The views of a scene show one set of named points, each view turned or mirrored, and shifted as a whole, with a little noise and some points left out.

Scene 1
View 1
vupig: [  0  20  -1   1  -1   9  11  -5 -14   2  11  -3  24   2 -17  10 -13  16
   6 -19  -1 -13  -9   9   0  -8   1 -12  15  17 -18   5  -8   5   9   1
 -12  -6   0  -1  -1   1  12  -6  11  -5  -9 -18 -11   2  -7  -3   9 -13
 -13  -6 -15  12   9  -2  -7]
lum: [ 24  16  12  15  -8 -10   4 -25  -1  21 -22  -7  16   3 -21   1  17   2
   3   7  -4 -12 -13 -11  -4  15  11  29  18   6   2   0  20  48   2  21
  20 -10  -8  25  -2  13  -3 -28   8  -2  23  12  -8 -10 -20 -13  23 -21
  -4   2  -6 -15  14  -1 -23]
rifub: [ -8  26  -5  -4  -7   8  12  -4 -18  11   1 -13  18   3 -17   9 -10  16
  -1 -20   0 -11 -13  15  12  -2   6  -8  16   5 -23  -2 -15  -2   7   3
 -15  -6 -15  -3   0  -4   6  -7   7  -3   1  -7  -8   4  -4   3   1 -17
  -1   2 -15   9  13   2   1]
fisus: [ 21  19   8  18  -6 -15   6 -21  -4  29 -28  -8  15   5 -24   0  16   2
  -1   0  -5 -14 -18  -6  -7  16  13  30  17   3  -4   2  18  50  -1  23
  20 -13 -17  25   1  21  -6 -26   9  -1  25  16  -4  -5 -23 -13  21 -22
  -4   6  -1 -12  17   3 -23]
Zusi: [  5  20   2   3  -3   6   9 -11  -9   6   3  -8  20   2 -17   8  -2  12
   5  -9   0 -11 -10   4   4  -1   5  -1  17  11 -11   1  -3  15   8   6
  -5  -8  -4   7  -1  -1   9 -13   8  -4   1  -7 -11  -2  -8  -4  12 -17
  -6  -5 -13   4  12  -3  -8]
patuk: [ 10  23   3   7  -8  -4   8 -16  -9  21 -17 -12  15   4 -21   4   5   9
   1  -7  -2 -12 -15   3   2   9  10  14  16   3 -11  -1   4  28   3  14
   5 -10 -16  13   1   8  -1 -19   7  -1  17   8  -7  -2 -14  -4  13 -21
  -1   5 -10  -5  16   1 -12]
laved: [ 30  16  15  20  -6 -16   2 -28   2  24 -27  -4  16   4 -22  -1  21  -2
   2   9  -4 -15 -15 -16 -11  19  13  35  18   7   5   3  30  60   0  28
  28 -11  -7  32  -1  22  -3 -32   9  -2  24  14  -7 -11 -27 -19  30 -21
  -7  -1  -2 -17  14  -2 -30]
Miv: [ -2  23  -4   1  -5   3  11  -5 -16  13  -2 -11  19   1 -18   9  -8  15
   2 -19  -1 -12 -17  13   4  -3   5  -4  16   8 -23   2 -10   7   6   4
 -10  -8 -15   1   1   4   4  -8   9  -2   4  -5  -6   4  -8  -2   6 -15
  -5   4 -11   8  13   1  -4]
Zib: [ 13  16   8   6  -3   4   8 -14  -6   4   2  -1  21   2 -17   6   1   9
   6  -4  -1 -12  -8  -2  -1   1   2   5  18  16  -5   4   7  24   7  10
   3  -7   3  11  -3   3   9 -16  10  -5   0  -9 -13  -7 -12  -8  18 -17
 -11  -9 -13   1   9  -4 -15]
Rato: [ 16  14  14   3 -12   5   2 -22  -1   6  -6  -6  18   4 -16   2  12   4
   9  10  -1  -5  -3  -8   9  11   7  16  21   8   5  -5  13  31   8  15
   6  -8   3  16  -3  -9   8 -29   5  -4  12   1 -18 -13 -10  -6  20 -23
   0  -8 -15 -10  11  -6 -12]
gavas: [  7  19   7   0  -8   8   7 -13  -7   5   0  -7  19   2 -16   6   2  10
   6  -2  -1  -6  -6   1  10   2   4   4  18   8  -7  -2   1  16   8   9
  -4  -8  -2   7  -2  -9   9 -19   8  -4   3  -6 -16  -6  -6  -2  12 -21
  -1  -6 -16  -1  11  -4  -5]
Vizav: [  8  20   1   8  -3  -2  10 -12 -10  15  -6  -6  19   2 -18   6   0  10
   2 -11  -3 -15 -15   4  -3   2   6   6  16  10 -13   4   4  26   4  10
   3  -9 -10  11   0  11   2 -14  10  -3   8  -1  -6  -1 -13  -8  13 -16
  -9  -1  -8   0  11   1 -14]
pigi: [ 20  18   9  15  -1  -8   6 -19  -5  15 -12  -3  21   3 -21   4   9   5
   6  -1  -3 -14 -14  -6 -10   7   6  19  17  13  -3   6  17  41   2  17
  15 -10  -4  21  -1  19   1 -22  12  -3  10   1  -8  -6 -21 -14  23 -17
 -12  -3  -5  -6  11   0 -24]
fef: [ 19  17  12  11  -6  -1   5 -20  -2  11  -7  -4  20   3 -18   3   8   5
   7   3  -3 -11  -8  -6  -2   7   6  14  17  12  -1   3  14  35   6  16
  10 -10  -1  18  -2   5   5 -21   9  -4   9  -1 -12  -8 -15 -11  23 -19
  -8  -6 -10  -6  12  -3 -19]
Refa: [ 11  21   3  11  -4  -7   7 -14  -9  20 -15  -9  16   3 -21   5   4   8
   1  -8  -3 -14 -17   2  -3   7   9  15  16   6 -11   2   6  31   3  15
   8  -9 -15  14   0  14  -1 -17   9  -2  13   5  -6  -2 -16  -8  16 -19
  -6   4  -6  -3  15   2 -16]
View 2
pigi: [ -9 -10  -2  10   7   9  -5 -18  12  -2 -10  14   7   8  -9  -4 -17  11
  -9  -6   1 -21  -8   7   4   4   2   1 -11  -5   4  17  -7   6   2 -20
  11  30  -2   6   3  -9   5  -5 -22  26  15  -8   1  -3   5 -28 -22  -3
  14  -5  15 -15   1 -10 -12]
Miv: [  6  -9 -10   7  12  27   5   3   2  -4 -10  15   0 -17 -13   1 -12  12
   2   7  10   9   2  -2   5  -9  -6   8  -8  -8   3   8  -8   3   1  -7
  12  16  -8  -4  16  20  20 -25  -4  10  11 -29   2 -18  15  -8  -3   1
  21   0  -6  13   9  -7   0]
patuk: [  1  -6  -3   9   6  18   4 -11   4  -4 -11  14   4  -7 -14  -7 -17   4
  -5   0   1 -11 -11   6   2   6   0   5 -14  -8   2   1  -7   6  -1 -17
   3  29  -3   0  -1  -1  14 -21 -19  21  12 -24   3  -7  10 -16 -21  -9
  19  -6   8  -2   9 -13  -6]
gavas: [  7  -4 -15   6   8  28   0  -1   4  -4  -4  16   4 -14  -8  -1 -14  14
   3   2  10  -1 -10   3  -6  -8  -4   9  -8   0  12  17 -10   9  -4 -19
  13  16  -5  -3   7   8  15 -21 -15  13  16 -14   4  -6  14 -20  -2  -3
  16   1   3   5  -2 -10   9]
Rato: [  6   0 -15   8   0  24  -6 -11   5  -5   0  17   7  -7  -7  -6 -16  12
   0  -3   8 -13 -20   8 -11  -2   0   5 -10   3  13  17 -11  13  -9 -29
  13  21   0  -2  -5  -7  11 -17 -27  19  19  -6   6   5  11 -31  -8 -10
  12  -2  15  -7  -8 -11   8]
rifub: [  7  -8 -13   6  10  31   9   8   0  -5 -11  13  -4 -23 -14   1 -12  11
   4  10  12  13   2  -3   2 -11  -8  10  -7  -9   4   3  -6   3   2  -5
  12  17 -10  -8  17  25  24 -28  -1   8  11 -33   4 -21  17  -5   1   1
  23   1 -10  17  11  -7   2]
Vizav: [ -2 -11  -5   8   9  18   1  -8   7  -1 -12  14   2  -5 -11   0 -15  11
  -4   0   5  -6  -2   1   6  -2  -2   4 -10  -8   3  11  -6   5   3 -12
  11  24  -6   2   9   5  13 -14 -12  19  13 -18   1 -11  10 -16 -14  -1
  18  -4   3  -3   6  -9  -8]
Refa: [ -3 -10  -1  10   6  14   0 -12   6  -3 -12  14   5  -2 -13  -6 -17   5
  -7  -2   2 -13  -8   4   4   6   0   3 -13  -8   2   4  -5   5   0 -15
   4  30  -4   3   2  -1  11 -15 -18  23  11 -21   0  -9   8 -18 -21  -5
  18  -5   9  -6  10 -11 -10]
Zusi: [  3  -9 -13   8   9  24   0  -2   6  -5  -7  14   2 -12 -10   1 -15  15
   1   3  10   2  -3   1  -1 -11  -5   7  -7  -4   7  17  -8   6   0 -11
  16  19  -6  -1  13  12  15 -18 -10  13  14 -17   4 -11  13 -17  -3   2
  18   0   1   4   2  -7   1]
vupig: [ -1 -13 -13   6  14  25   2   5   5  -3 -10  15  -1 -15 -10   8 -13  17
   3   6  12  11   9  -4   6 -20  -8   7  -1  -4   9  23  -8   4   5  -2
  21  14  -8  -4  27  23  19 -15   1   9  15 -17   2 -18  15 -13   5   9
  20   3  -8  11   2  -4  -1]
fisus: [ -6  -8   3  12   3   6  -2 -23   9  -4 -13  12   8   9 -15 -11 -19   0
 -11  -8  -4 -29 -15  10   4  19   6   2 -19  -8   0   0  -3   8  -1 -23
  -2  37  -1   8 -11 -17   5 -13 -31  30  11 -18   1   0   4 -24 -35 -12
  14 -10  19 -18   9 -15 -15]
View 3
fef: [  5   5 -21  -2  12 -13 -15   4   7  -7  -3 -11   4  -6   1  23  13  -4
  -3 -13  10  10   9  10 -20  -8   9 -12   2  20  -9  -6 -10   7  14   1
   8  -3  13  -7   1   9   6 -13  14 -14  -1   5   7   9 -18   5   1   4
  14   7  -4  -1  -9   0  12]
vupig: [ -5   3   2   2   7 -20  -4  19 -11   6 -20   0   3  -3 -13  22  32  -6
  -6  -7  -9   5   6   2   5   3  11  -2  -2  -2   4  -5  -8  -4   9  -2
   1 -14 -12  -6  14   0  19 -12  13 -13  -7 -20   1  -4 -27  -1   1  10
  -3   8  -2  -8   6  -4 -14]
laved: [ 12   4 -53  -4  11  -6 -27  -6  18 -17   1 -13   9 -10  14  14   1  -7
   3 -17  24  12   4   9 -41 -20   6 -11  13  48  -9  -5  -8  10  22  -5
  25   8  26 -10 -10  17  -3 -20  15 -10  -4  27   5  19   0   7   7  11
  24  14   3  11 -31  -2  24]
gavas: [  1   6  -5  -1  12 -15  -8   7   4  -4  -4  -7   2  -4  -8  26  19  -4
  -5  -6   3  11  10   8 -10  -1   8 -11  -1   4  -6  -6  -9   5   9   4
   2  -6   5  -6   7   7  10  -7  14 -12  -3  -7   9   3 -29   4  -3   1
   7   2  -6  -7  -1  -1  -1]
lum: [  8   4 -39  -3  10  -7 -20  -4  17 -13   0  -8   7  -9   7  17   3  -7
   1 -13  17  14   7   9 -33 -16   6  -9  11  36  -7  -6  -8  10  18  -4
  22   6  22 -10  -5  16  -2 -14  16  -9  -6  20   6  12  -9   7   3   9
  20   9   0   9 -24  -2  14]
rifub: [ -3   6  10   2   5 -13   4  14   3   0 -13  10   3  -3 -17  23  27  -7
  -4  -1 -10  13   8  -1   3   1   5   2   6 -11   6  -6 -10   0   7   0
  11  -4  -7  -6  16   6  14  -1  17  -6 -14 -13   5 -13 -34   2  -7  10
  -5   0  -2  -8   1  -4 -24]
pigi: [  4   2 -36  -1   9 -11 -20   4   5  -9 -10  -8   8  -7   5  15  12  -7
   0 -15  13   8   6   8 -25 -12   9  -7   8  33  -3  -4  -8   4  18  -6
  17  -2  10  -9  -1   9   5 -19  13 -12  -3  10   3  11  -7   3   8  13
  14  13   3   7 -16  -3  12]
fisus: [  9   5 -40  -3   8  -2 -18  -5  20 -15  -3   0  10 -10   8  12   2  -9
   4 -10  17  16   4   4 -34 -18   2  -2  18  37  -3  -5  -9   8  19  -6
  31  11  19 -10  -3  17  -3 -13  17  -5 -10  24   5   5  -6   5   3  14
  18   9   4  11 -28  -4   8]
Zib: [  1   2 -16  -1   9 -18 -13   9  -3  -2 -11 -10   4  -5  -3  22  19  -5
  -4 -13   4   6   7   8 -12  -2  11 -10  -1  17  -4  -5  -7   1  12  -1
   4  -9   3  -7   5   5  12 -16  14 -15   0  -5   4   8 -19   2   3   6
   7   9  -2  -3  -4  -2   5]
patuk: [  4   7 -19  -2   8  -6  -7   3  14  -9  -4   3   6  -7  -4  19  12  -8
   1  -6   7  16   8   3 -19 -11   3  -2  12  16   1  -5  -9   7  13  -3
  21   5  10  -8   4  13   4  -7  17  -6 -12   9   5  -2 -19   4  -1  10
   9   4   2   2 -15  -3  -5]
Refa: [  4   5 -23  -1   6  -7 -10   5  11  -9  -9   3   8  -6  -1  16  13  -8
   1  -9   8  13   5   4 -20 -11   5  -1  14  21   2  -4  -7   4  14  -5
  22   3   9  -9   2  11   5 -10  16  -8 -10   8   3   1 -14   4   1  15
   8   6   3   4 -17  -4  -2]
Rato: [  5   9 -16  -4  14 -13 -14  -2  12  -9   7 -17   3  -6   0  27   9  -3
  -7 -10  12  11  11  13 -24  -5   8 -19  -2  16 -14  -9 -11  12  13   5
   4  -2  17  -7   0  11   4 -10  15 -13   2   5  12  12 -23   7  -1  -3
  16   3  -7  -4  -9  -1  14]
Vizav: [  2   3 -17   0   7 -12  -9   9   4  -4 -13   1   6  -5  -4  16  19  -8
   0  -9   4  11   6   4 -14  -7   8  -2   8  16   3  -4  -8   1  14  -5
  15  -2   3  -7   6   9   9 -12  14 -10  -8   0   3  -1 -18   2   2  13
   5   8   2   0  -9  -3  -4]
Zusi: [ -1   4  -6  -1  10 -15  -7  10  -1  -1 -11  -2   4  -4  -9  24  22  -6
  -5  -9  -1  10   7   6  -7  -1   9  -6   2   6   0  -6  -8   2  10   0
   6  -7  -1  -6   8   7  12 -10  15 -11  -6  -8   5  -1 -25   2   0   8
   3   7  -2  -5  -1  -3  -5]
View 4
fef: [ -2  -6   1  -4   6   1   3  14  -4  11  -5  -2  -7   4  -6   0  -9  -4
  15  -7   1  -5   8 -13 -18 -13   6 -18 -10  -4 -28 -16   8  19   3 -10
  -6   9 -12   3  -6  26  -1  -4  -7   0   3  22  -6   2  -5 -13   4   1
   7   5  -9   1 -16  -8 -10]
gavas: [ -3  -1  -8  -4   3  -4   1   9   1   6   5  -5 -11  -5  -7   1 -12   2
  10 -12   1  -8  13 -21  -7 -17  -2 -10  -1  -3 -14 -18   5  10   8 -17
  -5   7 -16  -9 -13   7  -1   1  -1   8   1  15  -1  -5  -1 -11   6   8
  -5   9 -10  14 -10  -1  -5]
laved: [  1 -19  10   1  12   7   0  23 -18  14 -24   8  -5  20  -7   4 -16  -5
  33  -6   0  -5   2  -6 -33  -8  18 -25 -23  -2 -48 -10   8  31   3   2
 -10   8  -7  20   4  54   4 -13 -20  -9  -1  32 -15   1  -3  -8   0  -3
  19   4 -12 -14 -26 -16 -22]
rifub: [ -7   5  -5  -5  -3 -13  -1  -7   0   4  12  -6 -22  -5  -7  -7 -12   8
   2 -14   8  -7  21 -21   1 -20  -5  -4   9  -3   2 -28   0  -9  12 -12
  -8   4 -20 -27  -9  -4  -4   6   8  -2  -7   5  -2  -1   9  -1   9  30
 -10  21 -11  22   2   2 -13]
Zib: [ -2   0   0  -5   2  -3   2  10   1  12   1  -5  -9  -2  -3  -4  -4  -6
   6  -6   2  -4  11 -12 -13 -14   2 -16  -3  -5 -20 -17   9  12   2 -16
  -6  10 -15  -4  -9  11  -5  -2  -2   4   4  16  -1   5  -6 -12   6   5
   2   5  -9   7 -11  -4 -11]
Vizav: [ -4   0   4  -4   3  -5  -1   4  -6  12  -2  -1 -14   5  -4  -5  -9  -1
  11  -9   6  -3  13 -12 -13 -14   4 -15  -3  -4 -18 -23   6   6   4  -6
  -8   7 -14  -9  -3  16  -4  -3  -3  -7  -3  15  -6   6   1  -6   6  17
   4  13 -10   4 -10  -6 -19]
Zusi: [ -4   3  -2  -6   1  -6   1   4   1   8   6  -5 -14  -3  -5  -4  -6  -1
   6 -10   2  -4  15 -16  -6 -17  -2 -14   1  -5 -13 -21   7   5   5 -15
  -7   8 -16 -14 -10   5  -5   0   3   2   0  12  -1   3  -1  -7   7  12
  -2  11  -9  13  -6  -2 -10]
lum: [  1 -16   5   0   9   3   0  19 -14  12 -17   6  -9  15  -8   6 -19  -1
  30  -8   2  -7   5 -11 -27 -10  14 -20 -21  -1 -40 -15   6  25   7   0
  -9   6  -9  13   0  44   3  -9 -14  -6  -4  28 -12  -3   0  -7   1   2
  13   8 -12  -5 -23 -11 -18]
Rato: [ -1 -11  -7  -2   6  -1   2  18  -2   5  -4  -1  -8   0  -9   8 -17   3
  21 -12   0 -11   9 -20 -12 -14   5 -12 -10  -1 -26 -14   5  18  10 -13
  -6   6 -14   1 -12  22   3  -2  -6   6  -1  23  -2 -10  -1 -11   3   1
   1   8 -10  11 -16  -5  -3]
Refa: [ -3  -6   5  -3   3  -3  -2   6 -11  10  -8   2 -15  11  -7  -3 -15   2
  18  -9   6  -5  12 -12 -17 -12   7 -16  -7  -2 -23 -21   3   9   6  -1
  -9   6 -14  -3   0  26  -1  -4  -8 -10  -4  18 -11   2   3  -3   4  17
   6  13 -12   2 -12  -7 -23]
fisus: [ -2 -14   8   1   6   2  -2  14 -20  12 -18   9 -12  20  -7   4 -20   2
  34 -11   5  -6   7  -9 -28  -9  14 -19 -18   1 -36 -17   5  19   7   7
 -11   4 -10   9   5  47   3  -9 -15 -14  -8  25 -16  -1   4  -2   1  10
  14  13 -12  -8 -21 -13 -27]
Miv: [ -7   6  -4  -6  -2 -10  -3  -3  -1   7   9  -5 -20  -2  -5  -7 -10   4
   4 -12   6  -6  20 -18  -3 -19  -3  -7   7  -4  -3 -27   3  -5   9 -12
  -8   5 -20 -23  -8   0  -4   4   6  -3  -4   7  -2   1   4  -4   9  25
  -6  18 -10  17  -1   0 -14]
vupig: [ -7  12   0  -9  -1  -9   0  -4   4  10  13  -9 -16  -7  -2 -12   2  -4
  -7  -6   8  -1  19 -13  -2 -19  -6 -12   9  -8  -2 -25   7  -3   2 -20
  -6   9 -18 -24  -9  -9  -9   4   9   2   3   5   1  10  -2 -10  10  20
  -6  11  -8  15   0   0 -13]
View 5
laved: [ 12   2  20 -52 -24 -14  13   5  -5  13  -8  -1 -29  21  12   4  12  10
 -12 -32 -32  -6  15  24  25 -17 -10   9  -9   1 -30  -5  11 -21 -14  -7
   3  -4  21  19  -6   4  10 -17  -6   3   0  16 -12  -1  14  25  -8  19
  -3 -14   6  11   1 -20  -9]
Refa: [ -2   0  14 -18 -12 -15  -2  -1   0   2  -3   4  -6  12  -1 -11   7  -4
  -7 -19 -14  -6   8  19   6 -12   0  13  -5  -6  -1   2  -3 -11  -7  -2
   1  -5  13  17  -7   0   6   3  -1  -4   6  10  -7  -5  -1  20  -2  12
   0  -1  -6   1   0  -4   4]
pigi: [  1   5  22 -30 -17 -13   2   4  -6   8  -6   0 -13  14   5  -7   5   4
  -8 -23 -20  -5   9  18   8 -13  -7  11  -6  -4 -10  -2   4 -16 -10   0
   2  -4  16  18  -5   4   7  -7  -8   0   4   7  -9  -1   2  18  -6  17
   0  -4   0   6  -5  -7  -1]
gavas: [  0  -7  15  -4 -16 -16  -8   3   4 -12  -1  -3   8   9 -10  -8   0  -1
   2 -14  -9 -14   3  17  -7  -2   4   8   6  -6   3   2  -7 -19  -4   5
   0  -3   7   1 -11  -3   4   3  -2 -11  13   2  -2 -13  -8  16  -6   8
  -2   5 -16   1   9   2  14]
fef: [  2   0  21 -23 -20 -15   0   4  -2   0  -4  -3  -6  13   1  -6   2   4
  -5 -22 -19  -9   6  17   5  -8  -3   8  -1  -3  -9  -2   2 -20  -8   2
   0  -2  14  10  -8   1   6  -6  -8  -4   7   3  -7  -6  -3  19  -7  14
  -3   0  -4   8   2  -4   4]
vupig: [-14   3  20  13  -6 -14 -15  -1   1  -7  -3  -1  17   1 -11 -26  -5 -10
   0  -5   2  -4  -3  10 -17  -3   4  14   1 -12  22   6 -11 -11  -3   8
   0  -3   5   8  -9   1   2  12  -5 -10  10  -4  -2  -8 -20  10  -2  10
   3  14 -16  -2  -5  16  15]
patuk: [ -1  -5   8 -18 -10 -15  -2  -2   4  -2  -2   7  -6  13  -3  -7  11  -9
  -6 -21 -12 -10   9  21  10 -13   4  11  -5  -7  -3   1  -6 -10  -7  -6
   3  -5  12  15 -10  -4   6   7   7  -7   9  13  -7  -7   6  23   0   9
   0  -4  -8  -2   4  -7   4]
Vizav: [ -5   1  14 -13  -9 -15  -5   0   0   0  -4   4  -3  10  -2 -16   5  -6
  -6 -16  -9  -4   5  16   1 -11   1  13  -5  -9   4   1  -6 -10  -5  -1
   0  -4  12  15  -7   1   6   6   0  -5   9   7  -6  -6  -4  18  -2  11
   1   2  -8   0  -3   0   6]
Zusi: [ -6  -1  16  -1 -11 -15  -8   0   2  -8  -1  -2   8   7  -9 -14   0  -6
  -2 -12  -6  -8   3  15  -6  -5   3  12   1  -8   9   2  -9 -14  -4   4
   1  -4   8   6 -10  -1   3   7  -2  -9  12   2  -3 -10  -9  15  -4   9
  -1   7 -14   0   2   5  13]
lum: [ 10  -4  11 -42 -19 -16   8   3  -1   4  -5   2 -24  19   6   4  14   3
  -9 -30 -25 -11  16  25  22 -17  -3   8  -8   0 -23  -2   5 -17 -13  -7
   4  -6  19  17  -9  -1   9  -9   1  -2   6  16 -10  -5  14  27  -6  14
  -3 -10  -1   6   6 -19  -4]
Rato: [  9  -8  19 -21 -27 -17   0   6   3  -9  -1  -7  -2  14  -4   3   2  10
  -1 -22 -19 -15   6  20   2  -5   0   4   7   0 -13  -2   2 -26  -8   5
  -2  -2   9  -2  -9  -3   5  -9  -4  -9  13   2  -4 -13   0  20 -12  11
  -6   0 -11   6  13  -6   9]
Zib: [ -3   1  24  -9 -17 -15  -6   3  -2  -2  -5  -5   3   8  -3 -13  -3   3
  -3 -16 -12  -7   4  13  -6  -3  -2  11   2  -6   1  -1  -1 -19  -7   7
   0  -3   9   8  -7   2   5  -1  -9  -6   8  -2  -4  -7 -10  14  -8  13
  -2   7  -9   5  -2   3   9]
Miv: [-10  -4   8   9  -4 -16 -12  -2   6 -11  -1   3  12   5 -13 -19   3 -16
   0 -10   2  -9   0  15  -9  -8  10  13  -1 -12  19   6 -13  -7  -2   2
   1  -4   6   9 -11  -5   3  16   5 -13  13   5  -2 -10 -11  17   3   6
   1   8 -17  -6   1   9  14]

Which points are out of place in each view (at most two, in the order of its rows)? Write none if all are in place.
view 1 -> Miv
view 2 -> none
view 3 -> fef
view 4 -> Rato
view 5 -> Refa, lum
